Each row is a point on a tangle of strands that fork, close into loops and nearly touch. The rows are in no order.
Two points are linked if the straight distance between their rows is under 121. Some points are linked to none.
giz: [  2 -37  20  11  -6 -17  14  11 -18 -14  31  35   6  37  -9  15   1  -6
   1  -9   1  -6   1 -33 -10 -29 -18 -11 -16  10   9  12 -30  21   1   6
 -29 -21   9  31   2  17  12  -7  -6 -10   8   9 -19   2  27   9  15 -16
 -25 -31   5]
tugar: [ -4  41 -12 -21 -13  18  -8  -7 -10  27 -36  -6 -11 -34  11 -21   3 -18
  11 -13 -17 -13  -1  15 -24  22  25 -17  38 -47 -15   8   6 -23  26  12
  14  -6 -15   3 -11 -41  16   6 -35   3 -17   2  -7  -5   8   2 -13 -22
  17  22  -9]
bib: [-22   2  13   8  -5  24 -31 -27   7  21  12 -65  14 -19   3 -59 -13  -9
 -26  -8  -4 -44   5  15   5  -4  31  -6   7  15  -3 -34  23  -1 -23  32
  34  29 -20 -18  32  -9 -27   6  34  -6   9  -3 -36  -3  -8  -2  -3  -3
  15   4   2]
tovi: [ -3  -9  -5  -2  -1 -17  15   5  37 -17  -7 -13  17 -14 -17  10  -1  11
  28  29 -28 -16 -23   9  14 -38 -62 -23  32 -24 -26  18  14  37  12 -13
  12 -14  25  -6  -6   9 -13  -6   3  21  -8 -47 -10 -18 -43 -18   6 -47
 -10   3 -12]
Mive: [  5  -4  16 -12  -8   4 -10  -3   7  -7  16 -15  16 -30  13 -30 -27 -13
  -5   4 -22 -32 -11   1  -3 -10   9 -21  22 -26  -7   0   0 -11  19  24
   7 -11  -4  29  20 -17  -3   3 -25   2   5 -24 -41  -4   2   7  17 -33
 -19 -21 -15]
sav: [  6 -22   6  19   4 -28  24  14  -3   6  -4  32 -14  36 -16  51  13  17
 -11  -3  30  34   9 -17   7  -8   3   0 -50  39   9  11 -10   0  -5 -28
 -41  18  11   9 -13  12  24 -12  10  -9 -11  20  46  16  11   1 -20  34
   8  14  13]
Zan: [-26   9 -27 -30  17   0  12  27 -22  20  -5  26 -30  14   8  20  12  -6
   2  -8 -12  16  -7 -10 -31  19  22 -11  11  -1   9  -4  15  13   4  16
   5  38 -37  10  -2 -19 -10 -19 -23   3 -50  16  28  17  13  22   4  -6
  25  24   2]
Nuz: [ 16 -14   9  12 -22 -15  10  17 -20 -36  22  73   2  30 -13  36   2 -10
  -1   6  11  28 -14 -27  -8 -13 -36 -11   0   2   2  36 -37   2  31  -1
 -37 -33  27  34 -25  -5  32 -18 -26 -16   0   6  -2  -1  22   6  26 -35
 -27 -27 -16]
mape: [-20 -30   3 -37  -9 -13  14  20 -10 -22  31  26   3  18  -2  12 -14  -8
  15   5 -27  -9 -34 -42 -41 -37 -24 -42  30  -4   5   1  -8  48   3  20
  -6  -6   1  50   0  -2 -22  -3 -25  -1 -12 -28 -15  -5  12  35  29 -38
 -24 -16 -16]
vade: [-23 -24  -1  -4   7 -16 -15   2  -1 -50  52  24   9  13   3  -6   5  -3
  -4  16  -5  -7 -22 -18 -15  18  -4  -8  28   4  12   3 -17   0 -26  27
  27   8 -13  31  -2  12 -18   4  -9  -5  14  -8 -14   6  21  25  25   4
 -31 -22 -11]
lanu: [  5 -12   9  38  21 -17 -18 -25  24 -10   9 -42  21 -22   5 -21   6   8
  -8  -1  28 -28  31  10  29  12  12   2 -25  18 -12  13 -10 -47  -7  12
  28  -2  -3  -2  -7   7 -12  11  15  -9  32 -15 -39   6  11 -10  -1  21
  19   7 -10]
Gadi: [-14  20 -11  20  21 -18  12   6  -8  -4 -37 -16 -10  18 -13  28  32  14
   9  10  39  22  -6   9   7   9  10  -4  -5   4 -14  23   5  -5  15 -16
  28  16   7 -12 -38  -1  13   7  -3  18 -13   0  25   7   2  26 -45  23
  41  60  -1]
Vaget: [-10  24 -12  -9   7  -4  -4 -18  10 -30 -27 -30  -1  -4  -6  -2   9   4
  31  21   7 -13 -24  22  -5  17 -14   1  33 -18 -23   8  19 -11   5   4
  63   6  18 -37 -28   2 -18  33  -8  29  23 -29 -10 -12 -14  14  -9   8
  21  35 -21]
Nalun: [ 38  36  24   4 -32  47  12  17 -15   7   1  32   9  13   2   5 -12 -22
 -17 -12  26  31   4  -8 -16  -4  -1  31 -37  21  27  -3 -23 -22  16 -25
 -49 -44  49 -17   7  10  38  10  -5 -13  18  18  19 -12  21 -14   7   7
 -18 -36   2]
kif: [-26  24 -26  -1  15   3 -21 -13  26 -34   7 -34   9 -11   4 -24  12   9
  21  30 -23 -16 -28  29   7  22 -20   1  39 -14 -17  -9  28  -1 -12  21
  74  22  -6 -30 -10   4 -39  11   8  14   9 -30   7   0 -22   1   5   5
  24  23 -11]
Somif: [-36   2 -14  -4  29   1  -4  -1 -11   4  11 -33 -11  16   4 -12  17   3
  -8   0   4 -11  -2  -6 -11  15  20  -9  13   5  -4 -13   6  13 -12  21
  46  37 -26  -5   0  -8 -30   4   9  -3 -10   5   1   7  15  20 -16  10
  27  36   1]
Kes: [ 19   5  -2 -16  -7  -2  14   2  -1  -8  -6  23  11  19  -1  37  -4   1
  15  -4  28   7  -9 -15 -13   8   8  -5 -34  25  -9  14   1 -11  17 -15
  -2  -3  33 -16 -25   9   6  26 -12  16  13  -5  14 -11   4   5  -9  25
   0   5 -20]
rud: [-19  -6  13 -14  -7   6 -23 -14  13  -4  33 -22   4 -25  13 -39 -27 -13
 -13  -4 -37 -44 -15  -4  -4  -6   7 -33  23 -19  -9 -11   3   7   4  26
   8   9 -34  33  22 -11 -28  -4 -14  -6 -15 -25 -31   5  -8   2   7 -41
   3   6  -5]
gizem: [ 15  13  20  -6 -33  43 -16   0 -19  15  25 -11  21   8   8 -35 -25 -16
 -17 -14  15  16 -11   5 -18 -14  18  54  -4   6  26 -51   9  -9 -31  10
 -23 -13  30 -21  41  25  23  17  24  -5  56  23 -11 -25  35   5   8  30
 -36 -43  13]
gevom: [ -8 -14  -1 -15  -1 -16  20  -5 -11  -2 -15  -2  -3   4  -7  12   0  -3
  11   0   0 -14 -10 -16 -14 -29  -4 -19  12  -9 -13  -4 -12  16   3   3
  15  -7  14  10 -10  -3  -1  12  -4  14  -2 -21  -8  -9  -1  17  -2 -22
  -5   7  -9]
vide: [ -5  12 -27  -8   8  -6  22  13   1  26 -50  16 -29 -18  -5  24  18  -8
  17  -3 -17  22   6  11  -5  -3 -26 -16  23 -37 -19  24  14  17  29 -16
 -20  -5 -20   8  -4 -35  10 -23 -31  11 -47   1  20   1 -35 -18  -7 -41
  20  30   6]
sot: [-23  32  -8  -3   8  30 -46 -18  18   8  24 -60  15 -34  10 -56  -8  -5
  -1   2 -20 -27  -7  33   5  17  14 -10   7   0  -9 -26  46 -14   3  31
  50  35 -27 -22  29 -13 -56   2   8 -10   1  -8 -13   2 -23  -8  -1  -5
  32  21 -11]
Vez: [  2   8 -15  20  13  -7  -6   0   6   6  -2  10 -14 -18  11   2  15  -7
   0   2  -7  -1  29  21  30  24   0  -1  -1  -9  -3  29  -5 -29  -1  -1
  -5  -8 -35   6 -11 -11   9 -14 -11 -23 -21  18   2  14 -14 -25   9 -12
  11  11  14]
tudi: [ -2 -28 -11  50  -4 -39  -3  -6  13 -48  19  14   6  15 -17  20  19   6
  -4  17  12   5  -2   2  41   9 -30  -4   1   4  -8  31 -33  -8 -20 -18
  13  -6  11  22 -23  26  12   0  20  -2  14  -4  -8  14  -4  -2   3  -3
 -16  -2   6]
duvud: [  2 -11  28  24  15 -18 -21 -43  18 -20  18 -20  26   3  -1 -28  -3  26
 -22  -8  55 -28  19 -15   4   1  31  10 -14  22  -2  -2 -30 -45 -10   7
   9  -7   9   5  -3  12 -17  27  21  -3  55 -23 -49  14  33  16 -10  58
  22  -6 -14]
Kifir: [-27   8 -35   1  11   5  -5  -2  19 -13  14 -23  -1 -11   6  -6  18   2
   8  24 -28  -4 -26  18  15  16 -25  -3  39 -20   2 -16  20  21 -17  12
  46  14 -17 -16  -3   8 -37 -17  11  18 -11 -17  22  16 -34 -10   3 -16
  19  23   8]
Puvu: [ -7  24 -10 -30   8  37 -33  -4  15  -4  19 -35  12 -30  25 -28 -12   4
  21   6 -18 -28  -3  15  -8  31   5 -13  -4  12 -13 -19  48 -12  11  34
  42  28 -21 -36  27 -10 -50  10  -5 -13   5 -10   3 -10 -29  -6  10   5
  20  10 -10]
gafit: [ -6  -1 -10  34  -6  11  23   0 -28  19 -65 -10 -48 -10 -27 -16  16   0
 -26 -14 -38  37   4  47   8   1  26  36  44 -52  13 -23 -22  15 -23 -29
 -31  -1 -36  25 -10 -19  35 -41  24  -8 -30  28  -9  35  18 -17  -9 -19
  -2   9  40]
Kelar: [-12 -17 -21  -2  10  -9  -2  -1   4 -49  35  27   7  26   1  15  10   6
   0  18  10  11 -24  -8 -15  29  -5   8  27   7  13  -2   2  -3 -34  11
  24  13   6  16  -9  25  -5  19  16   8  26   3   9   1  13  10   2  33
 -30 -16  -5]
mul: [ 20   0  39  19   6 -17  -7 -42  25   7  11 -23  27  17  -3 -15  -5  34
 -17 -15  55 -14  33 -25  11 -14  22  12 -50  40   6   0 -26 -24 -13  -9
  -4  -8  13  -2  10  19 -14  27  29   3  49 -13 -34  13  14  12 -21  53
  18  -8   0]
palo: [-10 -14 -29 -16  16   7  15  19  10  -6  -1 -14   4  18  -8  18   3  20
   6  24  -2  24 -20  10   6   2 -18  25  18  19  11 -38  40  48 -38   1
  26  43  10 -51  17  26 -17  10  55  28   2   4  52  -3 -30  -6  -9  29
   2   4   5]
keso: [ 31  20  16  -4 -20  16  11  13  -7   2   5  51   5  16   2  34   2  -7
   5  -9  22  21  15 -22  -6  22   9   4 -55  31   9  25 -13 -25  31 -28
 -51 -28  31  -8 -17   3  22   3 -29 -12   7  13  28 -11  17  -7   6  19
   4 -18 -20]
Lopur: [-29   5  -8 -21  30 -18   4  19 -31  33  -4   7 -41  17   7  15   4   4
  -5 -23 -16  -2  13 -28 -17   9  22 -31  -9  16   4   8  -3  22  22  14
  -5  36 -52  20  -9 -30 -21 -29 -37 -22 -50  23   7   8  20  21   3 -20
  27  43  -7]
vav: [-31  11 -17 -31   7  16 -14   8 -23   4   1  -3 -11  -1  13 -10  -1 -13
   0  -2  -6  -6 -24  -6 -40  40  37 -22  27  -7  -9 -10  20   1   8  33
  36  38 -32  -1  -5 -24 -13   6 -24   1 -23   9  11   0  18  33  -2   0
  22  30 -16]
zona: [ 18   4 -12  15  -3 -11   2   2  11   8 -12  11  -4 -16   9  26   8   0
  16   1   2   1  28  13  36  24 -20  -4 -20   5 -20  45   8 -28  29 -14
 -22 -18  -3  -5 -19 -13   9 -10 -21 -18 -16  10  17  -1 -37 -27   0  -9
   4  11   0]
fuf: [ 13  22  20 -43 -14  39 -24  18  -5  37  15  34   1 -27  44 -26 -27 -14
  10 -11 -26 -17  17  -5 -30  29  38 -17 -14  -9   0   7  13 -24  30  21
 -25  -1 -29   4  13 -22   5 -11 -54 -20 -18  24   3 -19  12   9  28  -7
 -10 -34 -15]
Nimu: [-11 -30 -21 -27   9  -9  29  16 -10   1 -11  -8  -2  18  -8  21  -6  12
  -1  11  -1  31 -28  -5 -15 -26  -9  24   6  18  21 -51  31  57 -46   4
  16  40  20 -29  28  29  -7  15  51  42  -5  -1  37  -7 -10  10  -5  24
  -2  -1   5]
Mita: [ 18  -2  11  15   2   5  -9  -1  -9   4  22  21  -3  16  12  -7  10  -6
 -19 -14  19   6  18 -11 -14  24  26  22 -31  21  14  -2 -12 -27 -16   1
 -26  -5 -12   8  -4  15  15   9  -4 -14  22  22   1   0  37   3  -5  42
  -2 -24  -4]
danek: [-19 -12 -27 -19   3   0   9  12  25 -15   9  -1   9  -5  -1  16   3  10
  26  25 -31   1 -37   6   1  -9 -37 -15  29 -13  -7  -2  22  46  -6  -2
  27   5  -3  -4  -5   2 -27 -16  11  17 -18 -26  25   3 -33  -7   9 -30
   0  14   2]
Deno: [ 28   3  35 -20 -19  21  -4   2 -14  39  15  -1  20   8   6 -24 -15 -10
 -12 -25  11   3  23 -22  -6 -25  18  44 -54  32  23 -31   8   1 -13   2
 -39 -12  24 -20  31  25   9  13  21  -3  33  23   0 -24  10  -2   4  36
 -26 -42  10]
Mafa: [ -3   0  -5  31  17 -28  18  -1   2   1 -24  -2  -8  16 -17  35  23  32
   3   4  37  26   5   1  21   4  -4  -7 -32  23  -8  29   0  -7  10 -34
  -4  16  18  -9 -26  -4  18   3   4   6 -22   8  38  18  -3   4 -38  27
  29  44   6]
Nileb: [ 23  -6  29 -25   7 -12  20  -6  -8  58 -20  -3  -1   1   7  29 -14  24
  11 -25  10  -5  37 -33  -9 -31  19 -19 -77  38  -1  16   2  12  31  -4
 -28   9  11 -24 -10  -9 -10   6 -25  -9 -15  19  12 -19   3  -3 -17  14
   2  13  -5]
Sanu: [ -9 -31 -30  23  20 -28  -2  11  29 -51  29  20   7  23 -10  32  17  18
  10  33  -4  11 -11   3  32  34 -40  -5  24  18 -11  28  -6   2 -29   0
  25   8   3  18 -18  33  -5  -8  20  -2   8   5  16  17 -10  -8   4  14
 -16  -2  -4]
kelan: [ 11   4   8 -13 -26  39 -11  -3  -7  -6   7 -22  24 -13   8 -33 -20 -15
  -3   1  -4   0 -12  24  -2 -13  13  32  22  -6  20 -48  23  -3 -33   9
   4  -5  29 -31  41  13   4  13  19   8  37   1  -7 -22  -7   7   2  10
 -34 -30  13]
Met: [  9 -22  34  13   4  -8 -13   1  -2 -10  42  -5  29  -1   9 -24 -15   2
  -5  -3   4 -23  22 -23  13 -26   9  -6 -24  23   1   2 -19 -18   1  22
  -2 -17  12  18  18  15 -14   7   1  -7  28  -8 -48  -8  14   5  30   0
 -17 -36 -14]
mil: [ -3 -12  30  20  15 -17 -29  -1 -24  17  28  30 -21  29  18 -18   6  10
 -33 -13  15  -3  26 -25 -21  34  56   9 -34  19   2  -1 -24 -24 -18  24
 -30  16 -55  24  -2   4   9  -7 -17 -38  12  34 -12  10  75  19  -8  44
  19 -16  -4]
bepek: [ 12  28 -11 -12   0   4  14   8   2  36 -45   5 -16 -25   9  12   3  -9
  18  -4 -12   3  20  14   9   7 -13 -10  -6 -15 -24  31  25 -11  53 -17
 -27 -19  -9 -15  -9 -38  14  -6 -37   3 -40   5  15 -14 -40 -22 -11 -18
  10  26  -4]
Ziti: [-10 -10  -9  16 -12  33  17  -4   5  35 -28 -30 -18 -30 -14 -28   7 -10
 -18  -4 -25  26  12  38  16  -8   0  38  23 -36  29 -34   0  19 -41 -19
 -21 -10 -19 -13  32  -1  19 -34  36  -2 -22  28  20  21 -20 -32 -14 -14
 -19 -12  47]
Tulo: [ -7 -21  15  -5  27 -27  -6  13 -29  11  21  43 -31  42  10  17  14  14
 -24 -16  19  12  12 -41 -25  19  46   0 -35  25  14   4 -11  -4 -10  20
 -30  26 -48  29  -9   9   6 -12 -22 -25  -6  29   5  16  68  26 -10  44
  19  -4  -1]
Ker: [  1  18   1 -41  -3  48 -55   5  10   8  32 -10  18 -42  41 -37 -27  -1
   9   3 -25 -30  -5   5  -8  41  20 -13 -10   9  -2 -11  42 -26  16  30
   8  22 -33 -12  31 -14 -34   7 -22 -20  -6  -1   0 -16 -15   2  27   4
   7 -10 -19]
sepok: [  2  -4  17  -2   5 -22   7  -7  35  -8 -10 -37  15 -26 -18  -3 -18  24
  30  20 -13 -30   2  12  35 -41 -43 -21   3  -3 -36  17  15  12  18 -11
  25  -7  36 -22 -18   7 -25  11   5  14  11 -48 -28 -22 -38 -17   9 -24
   4  14 -25]
Ren: [-27 -37 -35 -22  16 -19  25  35   1 -13  -7  22 -12  20 -18  56  -7  24
   8  10  -5  27 -27 -17 -24 -20 -15  -9  11  21   8 -23  23  50 -19   3
  18  41  12   0  -5  17 -13   1  32  31 -19  -5  42  -2  18  18  -2   5
  -2   8   1]
Kivan: [  9  20  15   7 -27 -11   8 -29   5 -31 -29  -7   9  -6 -22  -2  -7 -13
  13   6  25  -6 -32   5  -4 -24 -18  -3  23 -24 -11   1 -33 -18  26 -23
  24 -44  68  -2 -23   2  21  27 -10  34  36 -52 -37 -17 -11   2 -10 -27
   2  -1 -19]
tosi: [ -5 -23  20   5  14 -23   5 -21  21  -7   5 -50  10  -6 -16 -13 -13  19
  14   6  -9 -24   7  -3  34 -47 -30 -17  -9   8 -18   7  -3  24  -7  -6
  30  -9  24 -17  -8  17 -23  11  25   9  12 -33 -39  -8 -21 -11   0 -14
  -6   9  -7]
reg: [ -8  21   2  -6   3  12 -33  -4  17  27  17 -17  -9 -34  23 -28 -18  -7
  -3 -21 -28 -31  18   0  13  13   7 -27   6 -11  -9  10  10  -8  21  24
   4  14 -43  24  19 -30 -31 -29 -14 -16 -33  -4 -12  12 -23 -21  15 -36
  12  15   2]
nomar: [  8   3   6  18   0   3 -22 -20   9  -6   6 -24  15 -28   8 -28  -7 -13
  -5  -1   4 -29  18  16  12   3  19   1  -1  -1  -6   1  -2 -39  -6  17
  18 -14   0  -2  12  -2  -6  11  -1  -6  20 -11 -32  -4   9   0  10  10
   0 -15  -9]
ropet: [ 39  12  24  10   1  -8   7 -26  16  21  15   5   9  40  -2  10  -7  32
 -22 -12  60  10  16 -41  -6  -4  15  16 -58  49  14  -2  -9 -11 -10 -28
 -19   8  27 -14   4  30   0  33  27   8  33  -1   8   9  12   8 -27  84
   8   0  -8]
pozub: [ 33  31   6  25 -33  42   5   7  -8 -19   6  23  14  11  -7   4   0 -30
 -14 -11  39  29 -12  10  -7   4  -8  43  -6   7  27  -9 -27 -27   4 -34
 -20 -48  53 -18   7  14  38  13  10  -6  34  12  12  -5  17 -17   8   7
 -18 -33   5]
kovu: [  9   0   2   8 -17  23  17 -13  11  20 -16 -46   3 -33 -12 -27  -1 -19
 -13   3 -22   3   5  34  15 -26  -8  23  36 -45  15 -36   4  20 -24 -13
   5 -19   9 -15  38   3  16 -21  35   3   2   4  -2   5 -29 -29 -17 -25
 -28 -19  33]
Vutok: [ -4  38 -35  10  20  -2 -18   6   7  18 -14  17 -30 -14  24  -2   6  -4
   9 -10 -28   9  30  35  22  49  -4 -10  12 -19  -3  39   5 -22  28   2
 -10  -2 -57   3  -8 -41 -11 -35 -37 -27 -45  25  10  16 -23 -27  22 -17
  26  26  10]
foza: [ 16   6  -5   4 -24  26   1  -6   4  -1 -11 -27  21 -29   5 -20  -9 -22
  -3   6  -9  -2  -7  36   9 -14  -3  23  29 -34   6 -30  16  -6 -21  -4
  10 -25  20 -27  19  10  17   2  25  12  14  -6   1  -9 -20 -14  -5 -13
 -27 -19  13]
sitot: [ -8 -46   1  16  14 -29  18  25  -8  -3  19  50 -18  48 -10  40   9   4
 -16   1   4  30   8 -19   4  -6  -1  15 -35  35  23  -1 -10  21 -27  -3
 -45  16 -20  24  -1  32  17 -22  15 -20  -9  39  30  15  25   0   4  34
  -9 -21  15]
sesud: [ 17 -13  36  -9  13  -9  11 -16 -11  51 -19 -22   1  11  -6   4 -10  31
  -7 -22  28  -3  38 -27  11 -35  11   8 -84  40   9  13  -6  13   4 -10
 -27   8  16 -26   8   2   9  13  10  -3   0  19  10  -6   1  -2 -25  33
   5   2  12]
Lobil: [  6  25  11 -43 -15  60 -44   9  -2  27   8   7  11 -35  41 -35 -29 -17
   5 -13 -34 -27 -14   7 -35  41  33 -13   3 -13  10 -16  25 -16  12  20
 -17  22 -32   4  26 -24  -1   0 -36 -14 -15  19  10 -21   5  16  18 -10
   1 -16 -10]
Sasob: [ 36  -5  31 -20   0   3   4 -10  -4  23   2  -9  12  22  -1   1 -23  21
  -2 -17  30   1  23 -33  -1 -29   7  23 -67  52  10 -19   6  11  -2  -5
 -18  11  29 -25  17  25  -1  28  24   7  35   9   1 -15   0  -1  -7  56
 -14 -21   4]
nolo: [ 21   6  10 -59  -7   3  13   8  -9  37 -22   3   0 -11  19  19 -21   6
  24  -9 -12 -14  18 -18 -19 -16   0 -21 -47  21 -19   5  26   4  43   6
 -15   0  10 -25  -3 -23 -16  11 -35  -2  -5   1   6 -30 -12  -1  -4  -5
   3   5 -24]
mer: [ 32  36   8  32 -42  25   7 -14   6 -22 -18  -9  12  -9 -14  -5   5  -7
 -12 -11  40  15  -5  18   6   6 -14  23  -9   5  10  -8 -16 -38   4 -50
  -9 -46  63 -23  -4  10  30  27  17  11  36  -5   4  -9  -1 -16  -7  10
  -1 -19   4]
Gir: [-15 -32  14  -2  10 -36  15 -22   3  -3   5 -26  10  19 -13  -1  -5   7
   8   0   6 -28   5 -16   9 -38 -10  -8 -13  19  -8   1 -14  30 -21  -3
  18   3  17   4  -9  17 -19  20  27  12  14 -23 -23   2   2  17  -4  -4
  -7  12   3]
zoz: [  3   1 -24  -6  -1  19   1   0  16 -13 -16 -21  15  -3  -2   2   7   5
  13  22   0  14 -12  35  18  -1 -21  37  22  -5   6 -37  40  23 -40  -8
  26  21  23 -65  17  29  -5  13  44  25  13   1  37  -7 -44 -11  -7  20
  -6  -5  12]
Gira: [-25  -3  -4   2  43 -27  -3  13 -31  12   2   9 -32  36   4  15  22  14
 -16 -13  22   4  16 -19  -6  21  44 -12 -17  18   4   5 -15   2   8  17
   0  36 -50  16 -17 -11  -7 -14 -18 -33 -22  29  -4  14  46  30 -16  28
  32  32  -5]
tof: [  0   3  -1 -26   6 -16   9  -5   2 -20 -16   8   5  18 -13  23  -2  14
  26  11  14  -1 -24 -10 -15  -5  -3 -15  -3  12 -20  -4   5   3   8  -6
  36   8  28 -22 -32   3  -9  29   0  30  19 -19   3 -13   8  26 -10  28
   7  23 -26]
buv: [-32 -44 -28  -7  18 -27  26  25 -16 -16   3  26 -18  30 -13  33  10   2
  -7   4 -11  10 -28 -25 -28  -8   2 -18  26   0   5  -4 -13  47 -19  11
   4  21 -13  37  -9   6 -12  -7   2  17 -29  -9  11  15  29  28  10 -18
   6   9   3]
notof: [  7  -2 -19  38 -21 -15   6  17  11 -46   3  40   5  -5 -25  34  10 -12
   5  26  -6  21 -14  24  31  13 -50  -4  38 -20 -20  37 -18 -14  18 -23
 -22 -32  24  26 -22  -3  32 -20 -17  -3 -10  -4  14  11 -35 -27  14 -29
 -12 -12   6]
suze: [ -7 -27  -8  16  18  -9   0   9 -10  16  17  21 -15  27   1   7  13  -9
 -27  -4   1  17  13  -6  10   3  16  29 -20  12  18  -7  -4   8 -40   7
 -32  10 -35  15   8  21  14 -18  17 -28  -2  32  18  14  20  -8   6  30
 -14 -15  26]
Rop: [ 33  20  18 -54 -13  32  -8  15 -15  44  -6  17   4 -22  38  -3 -26  -6
  17 -12 -22 -18  32 -11 -21   8  22 -10 -37   5  -6   6  22 -16  53  12
 -44 -12 -14  -7  12 -16   0  -7 -51 -18 -17  14  15 -29  -4  -7  14  -2
  -4 -26 -12]
bepig: [  8   2 -31   6 -21   2   9  13  11 -24 -17  25  12 -12  -2  24  11 -16
  15  27  -5  19 -23  22   9   4 -37   7  43 -28  -6   9   9  -7   4 -20
   3 -16  31  -9 -17   1  20  -2  -3  24  -3  -8  20  -2 -35 -11  -3 -31
 -18  -6   4]
sir: [  4  10  -3  24 -15   4  17   3 -13   8 -50   3 -30 -29 -16 -13  15  -3
 -13  -8 -34   9   5  32   0  -4   6   6  54 -75  -6  -3 -24  -1   4 -24
 -23 -18 -31  38  -4 -31  43 -24   3  -2 -18   0 -31  18   4 -25 -12 -42
  -9  -1  25]
fuzes: [ 21  17 -24  -9 -16  27  -1   2   9 -11  -4  -8  19 -22  14   3  -1 -14
  17  23  -9   3  -4  41  21  10 -28  18  20 -15   2  -8  29  -9  -7 -15
   6 -17  23 -37  11   9   9   3  11   8   7   4  26 -11 -45 -15   5  -4
 -13 -11  11]
neli: [-21 -25  15 -25  -1 -17 -11   9  -6 -47  48  27  17  14  -6  -8 -18   0
  11  16 -21 -13 -34 -34 -29 -23 -21 -29  23  -4   5  11 -28  15   7  30
  11  -8  11  37   5  -3 -12   7 -25  -5   8 -25 -41  -9  21  34  43 -33
 -40 -20 -26]
daped: [ -6   5 -12  17   9  -1  17   3  -2  20 -47   9 -39 -18 -10   1  16  -9
  -1 -15 -36   8  10  17   2 -10 -15  -2  32 -49  -7   7 -11  18   7 -20
 -24  -6 -32  19   4 -29  18 -28  -6   4 -46   2   2  16 -22 -24 -12 -46
   7  22  25]
fozib: [  8 -23  -3  49 -16 -32   5  -4  -6 -43   6  38  -3  24 -26  29  18  -6
 -11   6   9  13 -13  -1  27   1 -28  -9  14  -9 -11  36 -36  -8   4 -21
 -17 -30  15  35 -28   6  37  -9  -7 -14   2  -3  -8  17   7  -4  11 -23
  -9  -9   4]
guf: [-12 -16 -16  16 -17  26  27   9 -13  45 -46 -13 -27 -17 -23  -9   0  -7
 -25  -5 -20  58   2  33   8  -5  24  57  31 -30  33 -44  -2  21 -43 -21
 -32   1 -17   2  26  -7  37 -31  34   4 -15  40  19  23  -1 -21 -16  -1
 -22  -8  42]
Gonub: [ 33  33  13   9 -38  21   8 -25  -3 -12 -29 -19  18 -16  -8 -10 -12 -20
   5  -1  26  -2  -6  19   1  -6 -14   9  -9 -15  -6  -4  -3 -26  24 -36
   0 -39  61 -32  -8   5  21  23  10  27  32 -18  -8 -27 -22 -16 -10  -1
  -5  -8  -3]
bufo: [ 11 -22  38  21   0 -16 -10   8  -4 -25  56  33  15  23   1  -1  -2   4
  -7  -6   7  -3  17 -42   7 -20  -7  -4 -33  24   9  25 -37  -3   4  18
 -21 -29   7  31  -4  23   1  -7   0 -20  26  10 -35   5  32   1  34  -4
 -27 -46   0]
dud: [  9   5   9  10 -27  -7  27  -9 -19 -23 -26  19   1  12 -26   4   6 -19
   3  -4  18  11 -27  -8 -16 -31 -13  -2  30 -27 -12  -4 -33  -2   9 -22
   1 -35  44  20 -19  -6  29  14  -7  32  18 -30 -22  -9   0   9  -8 -32
 -19   0  -6]
norik: [-29  15 -19  22  37 -15   1  -6 -10  -5 -20 -45  -8  27  -4   0  37   9
  -6   5  31   1  -5  14   7  12  13   6  13   0   0   8  -2  -3   1   5
  43  20  -8 -11 -19  -7  -6  11  11   5  -3   0   6  15   9  22 -33  18
  39  54   1]
Liso: [-36 -39  -7 -17  -6 -18   5   7  -8 -21  21  27 -15  15 -12   9   4 -18
  -7  -2 -26  -6 -32 -39 -33 -17  -8 -36  48 -21   5  -6 -27  59 -19  14
  -6   6 -29  64   4  -2 -11 -16 -10   3 -34 -22 -11  11  24  33  13 -46
 -12  -9   1]
tora: [  2  16  19  45  13  -7  -7 -30   3  34 -33 -53  -8 -29  -4 -21  17   9
 -15 -12  20 -17  50  29  35  -2  22   7 -30 -11   0  23 -16 -36  13 -12
  -4 -16 -22   0 -11 -23  10 -13   5 -22  -5  12 -34  11  11 -15 -21  -4
  36  17  19]
feg: [ -2  46 -21  -3  10   4 -33   4  20  18  -1   2 -12 -39  21 -25  -4 -16
   6 -12 -39 -12  13  17  16  32  -3 -20  23 -34  -8  22  11 -16  36  14
  -1   5 -59  20   7 -45 -22 -39 -29 -16 -43  -7   1  11 -33 -30  16 -37
  18  16   5]

A piece is all that can be reached along the links. How many separate loops has the piece of each point below (a circle has one, a figure eight two, a Y none), and how many tips (points with one link)?
tudi => loops 3, tips 1
Gir => loops 2, tips 0
Zan => loops 1, tips 0

How many points has the smallest loop of links through each point below? Write - if it is on no loop.
Deno => 18
sav => 14
sepok => 10
mape => 16
Nileb => -
